Each row is a point on a landscape with many valleys, with its height.
A ball rolls from a point to the lowest of its 2 nearest points, and stops where none of them is lower. Distance is the straight distance between rows; heights are no part of it.
z152 (h 353): [164 158 146 138 128 142 79 110 143 153 91 141 82 131 110 129 122 132 112 142 143 96 149 102 110 114 117 111 137 120 116 127]
z288 (h 238): [109 126 89 170 123 88 102 129 163 100 134 113 136 153 100 139 87 126 87 109 112 165 107 149 110 100 152 137 101 112 136 155]
z785 (h 832): [113 149 124 123 114 137 132 123 143 133 113 162 141 108 93 95 139 129 121 128 107 128 162 105 100 119 91 150 40 164 146 114]
z855 (h 237): [131 127 143 109 146 164 165 151 98 138 131 135 80 105 172 156 131 116 129 140 141 112 113 80 152 156 137 134 167 118 132 115]
z593 (h 161): [113 165 148 165 124 92 100 112 120 144 141 113 140 123 124 127 93 127 79 134 99 108 128 107 129 150 173 121 116 121 121 155]
z403 (h 648): [128 158 121 109 126 157 129 136 164 129 94 177 76 120 109 132 128 130 135 132 142 117 159 84 117 114 86 135 128 155 145 109]
z539 (h 216): [122 106 137 105 122 167 159 154 86 161 144 114 118 102 151 112 139 116 149 136 145 107 127 104 157 171 161 142 153 104 98 119]
z164 (h 585): [106 153 125 148 111 139 148 137 96 138 148 157 132 87 129 93 131 102 119 149 102 88 168 68 143 192 126 150 107 148 109 128]
z514 (h 374): [140 106 170 148 113 141 110 121 69 151 104 135 92 115 151 141 118 153 142 130 110 106 135 120 126 123 139 115 123 93 103 79]
z997 (h 707): [86 90 98 126 125 110 157 143 122 113 126 118 129 136 155 124 118 130 218 126 128 149 148 133 123 93 107 142 84 114 106 86]
z87 (h 357): [142 88 163 117 115 181 128 128 79 140 94 142 89 100 134 132 146 147 160 132 137 96 120 131 117 116 114 133 98 121 112 73]
z215 (h 227): [134 102 110 159 136 111 130 130 150 62 116 119 156 172 142 148 134 146 144 116 117 187 131 159 107 94 116 118 82 140 134 101]
z184 (h 435): [135 149 114 93 124 97 124 98 140 163 110 146 121 117 124 118 118 141 165 122 137 121 149 133 111 102 102 100 100 116 136 114]
z233 (h 413): [108 153 114 86 134 116 124 115 158 159 102 158 73 107 117 126 107 118 187 128 149 88 148 116 112 90 104 126 136 111 146 119]
z885 (h 500): [110 145 112 148 105 128 97 110 139 132 130 140 148 135 97 117 130 147 83 118 100 145 138 115 121 146 128 150 68 131 122 155]
z712 (h 844): [98 149 141 111 124 134 129 106 102 98 130 151 142 134 111 106 163 121 91 139 118 139 144 116 103 155 85 137 57 181 151 126]
z601 (h 261): [105 139 102 127 122 170 94 137 126 106 140 93 118 111 61 130 115 110 95 160 136 78 103 138 95 137 156 163 126 146 141 179]
z405 (h 254): [77 160 78 104 133 133 121 114 137 106 150 135 139 133 101 138 130 129 104 128 132 130 135 135 123 135 108 143 104 147 161 146]
z317 (h 722): [93 102 119 131 124 99 203 154 125 129 142 156 134 116 157 114 116 112 178 118 110 146 171 119 134 110 110 145 90 141 115 84]
z757 (h 505): [181 200 144 119 136 86 80 95 158 145 109 117 125 127 107 120 113 115 96 150 141 97 119 122 106 136 129 83 119 143 140 159]
z8 (h 417): [134 191 153 117 136 96 139 133 162 129 136 137 125 123 146 135 127 104 90 138 110 126 148 93 144 149 134 118 176 165 144 139]
z99 (h 738): [121 119 140 117 139 65 192 146 148 134 122 132 140 113 174 124 97 110 196 125 107 141 149 134 136 94 131 119 136 131 124 94]
z641 (h 803): [153 92 142 153 123 109 120 124 129 112 85 123 137 151 131 136 111 154 177 122 117 130 121 158 94 71 123 98 96 111 126 86]
z704 (h 750): [149 136 129 123 129 60 178 142 166 142 141 125 155 137 176 135 119 113 156 117 105 176 145 127 154 122 141 114 158 122 115 112]
z475 (h 203): [108 149 102 110 144 93 129 114 164 121 132 114 128 123 100 135 99 122 137 124 137 124 109 153 114 92 142 120 148 125 153 152]
z815 (h 389): [128 76 126 151 104 159 90 115 69 135 119 112 90 143 135 158 136 157 147 120 126 124 101 138 127 120 126 133 132 71 82 99]
z336 (h 566): [106 143 132 129 120 121 148 133 121 160 158 128 147 77 118 96 112 117 144 151 116 96 155 101 145 173 149 141 122 128 114 141]
z319 (h 226): [169 131 126 130 116 96 102 113 136 160 142 100 181 132 120 115 129 149 122 118 133 160 98 168 133 155 167 82 108 77 119 154]
z458 (h 400): [143 86 128 127 131 160 92 129 80 169 111 112 89 150 171 130 144 135 179 115 156 133 99 124 139 129 117 123 152 65 80 112]
z242 (h 130): [89 161 123 124 139 92 109 104 106 111 142 114 118 129 136 152 108 123 91 133 111 108 126 130 129 138 138 107 138 122 153 141]
z881 (h 333): [182 151 132 144 139 141 88 116 169 160 71 138 86 151 80 128 127 135 108 127 162 108 146 127 83 76 105 121 123 135 142 143]
z924 (h 194): [108 123 77 146 134 70 119 112 173 87 123 116 140 164 132 146 109 131 165 121 115 182 133 146 116 97 124 116 78 105 128 107]
z406 (h 174): [119 95 123 104 107 181 141 169 151 154 122 114 127 119 109 109 139 127 174 117 163 135 116 137 148 113 141 149 155 123 105 139]
z144 (h 668): [108 126 94 100 134 141 158 130 119 98 121 167 93 139 145 152 136 134 135 113 142 153 153 122 133 104 78 140 124 151 132 93]
z876 (h 408): [141 95 141 180 137 87 118 113 166 138 108 112 141 109 64 95 75 123 96 111 72 101 104 141 103 102 170 168 78 122 105 154]
z873 (h 107): [141 126 144 146 89 182 112 151 151 147 117 135 112 109 90 116 124 131 114 132 113 102 143 87 122 128 145 162 128 142 96 131]
z251 (h 116): [161 143 114 84 115 116 159 127 156 150 152 118 174 111 126 105 177 125 137 119 149 149 123 150 147 145 134 113 127 136 137 137]
z584 (h 219): [111 134 116 171 103 164 81 133 121 118 153 114 130 132 81 135 137 129 46 133 109 117 124 107 124 164 158 155 136 146 114 178]
z647 (h 228): [146 139 111 92 138 102 127 112 153 133 110 108 162 118 85 118 106 127 147 133 138 100 96 177 94 87 142 106 109 124 170 145]
z31 (h 352): [88 143 97 129 111 81 87 88 98 143 117 111 112 124 106 133 86 142 132 129 122 99 123 144 112 103 147 117 93 70 122 137]
z888 (h 160): [143 96 98 118 147 102 134 130 123 119 129 106 115 174 175 134 148 126 204 129 162 160 125 149 152 100 102 105 165 100 101 97]
z399 (h 183): [138 131 162 174 122 91 122 115 143 155 139 134 169 111 134 109 103 141 92 116 88 137 134 120 140 153 174 124 100 114 107 144]
z898 (h 177): [96 135 81 103 137 116 107 109 116 117 145 88 120 122 92 139 106 123 131 138 155 104 89 174 109 102 152 119 153 98 163 170]
z203 (h 543): [135 148 146 120 144 61 161 103 87 114 121 140 134 130 185 145 129 132 136 122 92 145 150 139 122 116 107 91 126 137 143 80]
z829 (h 207): [138 105 175 165 130 86 150 128 109 175 139 119 175 114 161 118 102 133 147 130 95 136 137 131 154 149 180 108 132 91 104 121]
z326 (h 195): [136 134 124 98 113 185 130 157 135 144 142 123 116 102 118 122 137 117 151 144 164 108 119 105 148 162 147 142 162 130 108 140]
z371 (h 259): [94 110 154 118 147 166 155 145 85 105 138 128 88 98 157 158 126 127 124 131 119 96 104 109 137 143 134 156 135 131 150 100]
z658 (h 87): [125 119 116 143 133 168 114 143 132 117 145 107 91 140 132 162 131 127 90 122 159 142 102 118 152 146 156 133 213 114 127 151]
z707 (h 375): [138 132 107 132 126 132 78 110 141 167 85 150 81 151 106 125 120 145 150 118 154 124 147 117 111 81 87 126 125 85 109 121]
z675 (h 173): [115 91 143 147 139 146 195 142 124 98 169 141 185 113 143 93 158 115 106 121 133 148 140 149 151 147 120 154 108 189 134 115]
z484 (h 196): [123 121 125 109 134 182 99 120 86 131 136 102 82 89 120 141 130 126 142 148 151 66 73 124 117 152 154 139 147 87 140 141]
z82 (h 189): [198 165 161 144 144 114 96 105 149 138 114 128 125 150 144 139 154 137 73 122 140 145 140 120 133 130 118 80 179 140 125 131]
z776 (h 186): [148 97 94 159 150 112 94 130 142 115 122 102 98 183 148 144 132 130 174 120 167 171 125 147 128 89 101 107 169 86 103 113]
z96 (h 169): [129 91 110 122 128 161 159 145 106 79 144 118 163 145 144 152 169 137 123 120 151 166 124 171 150 130 112 128 126 153 133 118]
z217 (h 198): [115 111 125 167 99 172 96 139 109 125 145 123 94 134 109 154 133 136 72 116 112 117 117 95 144 152 150 161 156 111 100 139]
z447 (h 239): [103 147 129 134 135 133 94 122 107 102 135 88 108 102 92 134 96 109 87 155 137 69 79 142 112 141 173 138 154 124 155 175]
z314 (h 324): [144 110 120 114 112 185 111 119 109 127 109 133 126 141 109 137 166 150 110 131 151 136 133 142 121 131 110 125 106 138 129 121]
z600 (h 139): [108 96 151 149 138 153 156 132 80 81 146 131 172 133 138 124 162 135 97 122 125 145 123 163 136 146 113 147 103 174 136 117]
z726 (h 465): [145 101 171 153 157 123 122 109 134 111 131 105 202 150 110 101 118 117 73 132 95 126 82 168 111 148 147 124 90 139 161 153]
z517 (h 312): [154 125 126 125 119 149 105 138 188 146 91 128 106 128 71 124 113 129 137 126 155 115 126 137 85 76 133 135 132 135 145 158]
z995 (h 427): [124 109 162 161 137 125 115 127 150 126 115 113 140 127 71 107 108 116 79 124 85 94 109 128 96 105 143 169 82 157 137 149]
z91 (h 274): [164 65 145 143 113 161 127 143 116 134 114 88 186 138 105 121 133 146 144 128 133 121 87 176 114 108 155 116 130 105 120 135]
z998 (h 176): [127 135 128 141 110 162 103 126 72 138 156 122 110 136 139 149 157 144 86 138 137 121 122 104 156 197 152 125 150 94 107 140]
z537 (h 771): [131 85 145 171 132 134 158 156 152 106 144 120 174 127 145 137 127 127 121 111 113 169 132 144 152 123 146 142 126 149 111 120]
z588 (h 477): [125 193 125 141 105 133 97 131 129 134 130 154 103 124 117 124 108 123 100 141 103 103 161 62 134 167 135 135 136 132 121 147]
z395 (h 327): [109 141 108 117 143 53 110 94 100 143 128 106 118 131 148 145 84 128 171 133 121 100 120 155 115 99 140 91 140 71 133 128]
z414 (h 295): [168 163 156 84 151 147 110 108 138 122 103 130 111 118 117 133 159 109 131 157 151 92 120 140 103 116 84 104 148 168 166 119]
z692 (h 491): [99 123 115 148 141 92 143 119 135 97 148 154 177 146 144 118 133 130 98 106 92 187 142 146 130 146 105 132 63 147 138 113]
z564 (h 131): [143 100 129 103 147 110 162 152 144 137 132 110 118 142 177 133 126 109 188 131 149 150 125 131 158 109 126 115 192 111 114 116]
z249 (h 762): [152 114 169 140 133 114 184 157 154 132 129 141 157 121 162 117 126 126 128 108 113 165 151 123 146 122 136 120 136 158 119 102]
z696 (h 283): [95 75 153 139 143 168 146 137 84 91 135 116 132 109 140 149 126 133 140 135 121 93 99 161 130 124 137 152 137 131 140 101]
z983 (h 804): [185 115 152 105 134 75 164 117 125 127 120 118 164 127 180 130 139 133 174 127 124 140 121 168 137 105 120 78 153 116 135 86]
z441 (h 492): [167 166 133 141 141 89 85 111 139 126 101 100 127 143 83 120 105 112 72 135 141 103 91 144 93 114 158 100 130 140 162 178]
z386 (h 233): [105 137 142 116 128 137 134 107 120 125 131 120 162 96 104 101 134 118 127 150 125 86 131 140 108 142 127 135 85 158 152 133]
z499 (h 144): [166 98 115 160 113 122 111 144 151 144 130 118 148 183 153 137 147 145 144 102 157 204 131 134 152 127 134 105 158 101 75 136]
z25 (h 140): [150 119 164 155 141 141 130 143 156 97 112 132 141 163 128 146 141 132 74 109 127 187 119 137 123 112 124 118 144 183 142 129]
z370 (h 262): [124 115 151 170 131 99 113 127 137 95 106 111 143 147 116 146 98 128 97 115 102 130 100 156 100 86 138 125 110 135 151 131]
z272 (h 213): [137 118 87 174 121 100 94 118 144 108 124 115 120 177 122 160 110 134 117 113 146 177 119 143 124 90 132 112 141 99 118 139]
z179 (h 423): [153 124 124 140 94 132 106 148 152 196 107 141 129 157 134 100 121 143 161 101 132 169 149 87 151 125 137 117 145 98 80 138]
z363 (h 633): [72 172 72 93 120 128 160 140 125 129 143 161 92 126 126 130 111 117 140 139 110 121 168 78 155 150 111 157 131 119 150 135]
z347 (h 531): [101 78 103 159 117 157 136 124 128 130 171 115 178 110 92 103 135 132 118 129 113 124 121 151 140 150 158 183 103 126 118 163]
z920 (h 609): [84 164 125 120 127 118 157 140 104 132 132 174 103 101 144 117 120 119 117 132 88 107 182 69 132 156 107 147 106 139 136 107]
z86 (h 235): [109 125 139 168 121 70 140 131 110 153 126 134 131 132 170 140 94 126 140 131 77 154 158 109 139 133 151 111 129 96 98 113]
z649 (h 342): [160 94 134 106 100 191 113 126 91 161 120 123 119 116 126 120 158 142 161 133 166 120 120 129 132 144 130 117 123 110 106 112]
z533 (h 148): [103 122 109 139 121 120 136 131 70 128 148 136 110 152 169 163 133 135 108 130 107 155 146 119 165 176 141 120 143 98 106 132]
z529 (h 484): [81 155 145 161 123 108 97 106 122 104 143 131 147 168 112 136 135 132 42 124 102 159 127 115 121 152 120 135 98 156 144 149]
z750 (h 253): [163 105 123 105 126 156 131 128 134 130 110 96 165 135 93 124 136 140 150 137 154 96 91 182 96 99 141 108 136 128 170 149]
z717 (h 217): [116 160 127 134 129 139 75 105 82 129 136 104 90 110 118 150 110 122 98 150 134 69 92 106 120 159 165 119 154 90 127 153]
z786 (h 162): [99 102 90 151 133 88 134 130 191 110 142 121 165 138 125 112 91 121 171 117 107 180 127 142 119 104 143 146 69 95 111 119]
z202 (h 683): [118 97 97 119 145 137 135 131 139 103 106 146 82 151 135 150 127 130 190 124 159 152 136 148 114 74 80 133 135 124 127 91]
z259 (h 287): [132 137 114 120 127 149 115 155 167 121 108 107 110 102 55 116 102 109 120 151 146 86 105 145 77 103 157 162 142 156 155 181]
z89 (h 197): [130 109 141 87 134 181 151 142 119 121 118 115 150 88 96 110 150 126 159 156 146 72 116 170 99 121 124 132 101 164 165 124]
z24 (h 285): [123 103 149 148 135 135 126 136 115 100 126 102 155 128 128 143 124 140 124 126 124 112 106 166 124 107 142 121 128 131 142 119]
z613 (h 244): [77 120 133 120 129 153 148 171 153 130 130 148 85 94 122 128 99 113 154 125 127 101 131 101 136 121 146 179 160 127 127 128]
z313 (h 468): [85 142 159 157 138 112 120 119 133 107 139 140 139 131 118 129 110 118 69 134 94 119 139 106 121 131 120 150 104 173 147 136]
z154 (h 187): [135 111 72 116 115 102 164 139 125 111 145 133 137 167 167 130 160 137 174 118 149 198 151 134 152 121 106 120 109 123 96 107]
z383 (h 266): [114 148 127 96 134 155 128 123 136 110 125 122 118 127 103 139 138 108 108 141 140 107 125 139 105 122 104 131 125 173 168 137]
z511 (h 252): [98 103 93 146 132 142 118 121 114 64 130 131 151 171 121 158 152 141 114 116 122 180 123 166 105 107 102 142 82 154 139 117]
z320 (h 98): [152 110 125 85 176 124 179 136 116 120 135 120 84 129 194 151 140 110 163 140 149 126 105 132 166 113 107 129 207 116 134 102]
z343 (h 513): [131 115 140 147 125 96 129 111 73 108 141 125 165 142 166 143 149 159 114 116 115 156 129 163 135 156 128 101 92 114 121 112]
z385 (h 304): [146 127 110 127 111 196 105 127 137 125 100 139 117 153 80 129 161 146 91 125 130 139 145 125 87 107 104 152 89 166 143 137]
z62 (h 123): [91 131 92 123 125 109 118 125 94 145 159 115 113 152 149 154 120 126 131 127 133 142 122 126 150 151 147 121 165 73 116 153]
z919 (h 325): [179 168 125 78 164 118 121 100 148 139 119 121 103 114 136 129 166 113 141 146 170 94 139 141 127 113 89 107 185 116 147 114]
z489 (h 448): [115 98 200 168 144 130 122 107 128 110 125 127 170 143 113 100 121 118 63 143 84 126 115 126 109 130 125 154 93 170 143 135]
z597 (h 548): [83 113 102 128 114 161 133 127 110 135 166 132 153 85 95 98 134 123 138 144 123 93 141 116 145 172 146 180 111 129 110 155]
z548 (h 393): [129 129 115 105 144 116 92 125 152 180 101 133 69 129 112 110 117 126 191 123 169 98 124 121 116 89 101 120 159 76 123 133]
z509 (h 108): [160 120 126 141 143 175 120 139 146 129 123 143 91 159 133 151 145 136 98 108 173 152 129 112 154 130 111 128 194 122 109 133]
z879 (h 812): [145 115 166 128 124 117 140 117 120 136 95 133 164 114 126 112 131 143 142 125 113 119 130 155 109 103 117 103 73 132 132 92]
z614 (h 286): [123 127 120 89 131 134 120 139 128 187 136 110 103 123 146 101 110 115 181 127 153 118 114 104 149 145 153 123 192 91 102 157]
z204 (h 782): [136 83 133 151 144 90 178 143 139 108 157 106 199 124 160 113 117 123 167 130 110 155 114 163 154 132 151 116 120 118 118 112]
z803 (h 220): [71 138 74 122 135 119 163 141 168 108 162 140 160 121 116 128 113 120 122 114 116 151 145 130 150 130 123 162 112 149 145 142]
z32 (h 474): [124 158 101 117 126 77 137 113 134 118 150 157 152 144 147 126 161 143 90 111 116 188 147 139 141 154 101 117 89 140 143 127]
z426 (h 793): [161 100 133 135 132 83 145 133 154 104 118 109 172 139 155 122 117 138 196 125 115 166 115 162 123 105 134 90 105 106 125 88]
z912 (h 185): [94 117 110 104 133 115 189 142 152 122 161 124 169 99 133 116 128 113 158 127 124 137 139 145 147 120 127 153 127 151 142 129]
z132 (h 149): [142 137 123 84 126 116 174 135 158 138 134 121 152 97 137 115 142 113 171 125 144 132 133 151 140 102 122 116 142 144 144 110]
z149 (h 391): [107 112 105 146 131 93 117 104 171 144 140 117 159 100 75 83 75 127 116 124 92 116 113 138 107 125 171 173 71 99 113 167]
z893 (h 165): [162 152 164 128 155 113 129 115 147 96 128 130 120 160 157 155 152 128 75 116 135 167 127 137 131 119 103 100 193 167 145 123]
z825 (h 86): [174 123 127 117 122 153 133 134 171 142 129 118 173 134 108 113 151 135 111 118 138 162 119 158 112 130 134 111 104 143 148 144]
z975 (h 159): [129 113 155 86 153 165 137 130 106 98 119 105 126 90 119 136 143 121 147 158 149 55 83 167 111 122 123 114 145 143 172 124]
z714 (h 319): [168 149 143 97 149 178 113 117 122 110 126 129 94 117 137 144 161 119 115 145 167 104 115 119 132 153 108 108 169 152 144 121]
z193 (h 821): [153 138 163 117 126 128 145 128 160 140 101 150 147 117 118 100 131 131 118 124 116 140 143 121 110 111 108 117 77 178 140 112]
z269 (h 181): [116 153 151 104 127 159 123 136 130 130 111 148 90 75 123 127 115 112 152 155 133 64 136 108 104 135 118 144 113 146 136 112]
z153 (h 246): [109 139 130 135 133 130 184 156 103 105 151 170 122 133 165 125 145 124 72 121 110 151 174 85 162 171 118 144 137 169 119 120]
z268 (h 164): [155 109 171 165 131 137 131 138 125 92 91 152 125 151 145 144 129 145 100 107 114 185 142 134 117 96 117 114 122 174 114 88]
z783 (h 665): [134 149 120 105 156 155 91 108 143 120 85 159 57 126 106 144 129 131 122 135 158 85 129 125 92 96 73 129 124 137 161 118]
z678 (h 150): [85 132 72 111 131 122 85 108 104 146 144 103 83 134 113 135 105 122 141 128 161 116 96 136 120 122 139 127 167 60 124 162]
z460 (h 92): [119 155 154 98 161 109 135 107 95 119 136 120 93 113 167 166 122 114 116 142 116 85 114 123 131 141 127 105 168 124 162 115]
z117 (h 499): [89 113 126 181 128 110 108 107 89 101 156 131 156 155 140 142 137 147 72 114 94 150 132 141 134 157 136 144 93 132 115 135]
z2 (h 125): [131 131 155 84 155 133 135 101 76 98 124 112 113 111 161 153 146 127 138 144 140 78 86 156 129 135 112 89 161 125 175 98]
z409 (h 696): [87 84 94 125 105 136 112 140 130 122 109 131 97 142 121 138 115 134 210 122 133 133 133 141 104 74 99 160 96 104 104 101]
z329 (h 175): [126 115 94 111 156 178 81 107 106 140 132 114 70 123 112 151 142 135 140 131 184 102 74 116 120 129 126 133 162 69 131 146]
z953 (h 115): [143 141 144 132 133 142 126 138 197 120 127 131 158 150 103 120 132 119 65 122 120 169 118 123 114 132 132 126 125 177 155 160]
z956 (h 813): [142 123 142 141 139 105 121 113 120 125 102 130 104 139 149 154 107 135 154 129 134 124 128 148 119 94 111 92 148 112 126 97]
z462 (h 516): [119 161 99 145 80 129 102 132 150 154 122 165 119 146 89 112 116 147 108 104 94 144 167 69 139 133 119 152 97 110 108 144]
z730 (h 494): [113 188 124 145 109 138 99 134 131 120 156 128 132 96 110 120 102 108 101 156 120 86 127 97 126 184 148 143 151 140 116 180]
z799 (h 341): [178 174 139 105 114 150 114 122 106 125 134 146 123 122 141 121 177 122 100 143 152 124 149 114 137 179 111 102 136 163 127 126]
z773 (h 188): [131 123 181 177 117 138 124 140 127 121 106 153 132 134 133 134 129 144 76 108 90 162 157 97 126 126 127 147 112 170 111 106]
z303 (h 437): [150 182 118 114 120 90 125 121 171 131 152 134 151 139 135 127 154 127 82 122 120 160 134 114 157 169 136 109 155 153 142 157]
z716 (h 214): [134 129 151 167 107 139 157 157 128 140 131 163 141 135 135 110 139 145 92 109 105 160 171 80 156 157 135 144 118 148 101 117]
z827 (h 411): [151 107 112 121 125 140 107 134 106 179 120 138 101 169 165 118 147 140 156 108 157 160 136 99 160 149 116 112 164 77 80 141]
z205 (h 63): [130 104 116 108 159 159 147 151 135 99 151 114 86 140 158 167 134 115 130 122 167 134 88 136 154 120 135 134 217 116 137 129]
z238 (h 236): [107 95 152 153 117 152 148 139 88 139 153 122 152 110 148 123 130 128 127 125 116 119 141 121 160 156 158 151 135 117 94 118]
z540 (h 155): [106 88 120 139 111 136 133 153 141 148 136 106 149 117 117 115 110 127 168 115 130 143 120 137 135 108 158 154 139 113 94 142]
z856 (h 135): [133 118 142 86 160 111 154 124 101 145 118 127 87 113 174 147 119 117 194 135 140 95 102 135 135 107 116 111 170 84 143 92]
z291 (h 126): [171 110 119 135 112 165 122 138 148 142 133 121 141 162 128 137 161 146 115 108 176 176 132 139 155 135 129 112 172 129 103 151]
z680 (h 392): [140 204 137 101 126 112 157 144 118 112 139 160 110 119 160 119 146 97 102 153 108 115 158 72 152 183 110 127 154 171 145 132]
z741 (h 269): [92 120 116 93 145 132 155 162 136 165 131 127 81 111 148 122 94 98 184 128 129 111 112 88 144 135 157 153 195 100 117 149]
z599 (h 215): [79 137 109 106 128 174 117 138 138 119 133 141 85 91 97 135 115 120 136 134 123 72 120 106 116 132 120 176 117 131 149 132]
z987 (h 208): [126 89 146 154 131 144 196 152 99 130 174 144 165 106 160 99 152 119 104 124 128 141 150 121 173 172 149 145 133 161 108 120]
z75 (h 301): [135 132 114 100 119 92 117 119 127 183 123 107 130 129 136 108 110 130 188 122 142 132 122 136 129 114 141 99 162 89 113 147]
z42 (h 811): [166 112 149 95 120 108 148 115 119 152 123 105 185 112 136 104 134 143 185 128 143 119 106 174 136 111 136 80 128 101 132 113]
z394 (h 138): [161 142 152 139 108 184 111 152 135 143 107 167 68 123 124 129 127 131 126 132 123 109 148 55 136 144 125 146 151 131 108 117]
z728 (h 129): [107 98 117 149 116 129 137 138 170 141 125 132 159 116 103 112 107 136 147 114 109 145 133 132 121 104 136 160 81 126 115 126]
z690 (h 362): [160 193 119 112 102 125 160 140 95 124 163 156 129 120 148 98 187 116 101 145 134 131 160 95 152 205 108 114 127 164 121 143]
z652 (h 170): [120 141 156 84 144 83 143 124 133 137 114 127 106 87 142 137 100 119 186 144 131 64 117 139 115 99 133 108 159 115 163 110]
z39 (h 478): [151 147 176 141 138 116 102 113 111 112 122 87 171 158 99 119 127 123 66 145 125 103 87 151 105 134 148 103 112 147 159 158]
z878 (h 456): [154 195 95 100 121 96 123 105 125 116 147 150 143 157 146 124 197 134 83 121 138 162 143 119 149 166 94 112 138 156 149 141]
z743 (h 651): [107 145 69 83 126 138 181 148 105 122 147 169 86 145 153 128 137 122 132 124 127 145 161 86 168 139 86 145 135 120 128 121]
z744 (h 145): [153 161 139 122 101 190 109 157 136 134 110 152 116 86 96 114 135 107 135 159 134 81 138 107 103 149 105 156 108 172 119 133]
z389 (h 373): [98 125 110 152 104 87 104 114 125 156 131 120 142 115 91 116 90 141 120 119 89 118 126 120 121 117 158 152 86 83 91 149]
z415 (h 631): [100 149 152 137 115 143 143 153 154 125 104 166 88 112 124 121 110 125 127 118 103 110 169 74 125 120 109 158 116 170 132 107]
z745 (h 322): [168 145 129 79 140 99 133 114 136 182 127 122 121 127 145 107 154 121 176 129 154 129 147 125 155 118 106 110 169 102 123 125]
z884 (h 163): [162 89 121 156 102 129 143 150 132 125 123 130 151 166 162 126 149 142 155 106 139 208 149 124 144 127 132 117 105 132 75 97]
z425 (h 210): [193 146 153 132 129 93 111 105 156 153 126 115 155 141 141 125 139 142 111 121 134 148 119 146 138 131 148 72 145 106 130 138]
z520 (h 526): [108 132 169 132 139 87 132 95 69 104 125 136 151 136 150 129 133 143 98 126 106 133 129 143 114 128 106 106 88 145 150 95]
z524 (h 277): [102 92 120 140 120 164 119 133 128 94 104 135 117 147 106 149 136 137 109 112 104 145 135 147 91 85 95 166 85 162 135 112]
z508 (h 455): [135 176 127 116 107 100 120 117 144 155 127 144 136 116 122 114 121 131 128 125 121 127 158 94 135 150 128 106 103 128 139 138]
z831 (h 509): [162 188 153 125 115 127 94 120 127 140 123 121 139 97 117 116 107 107 120 163 130 82 127 116 113 167 140 105 121 154 117 154]
z28 (h 514): [78 88 99 173 119 131 118 118 114 90 158 105 166 141 118 142 121 136 112 117 108 141 116 162 127 129 137 161 100 113 119 141]

For each start below, name the point where the ball stops.
z458 => z728
z548 => z62
z995 => z873
z745 => z873

Call two points neighbours if one is among the 2 nearest of the other. Go from one point of each pair to the other, from neighbour to neighbour, staying as low as possible. Name the highest point that can't be avoided.
z460, z320 => z24
z728, z825 => z153
z873, z62 => z919
z600, z460 => z383
z728, z600 => z238
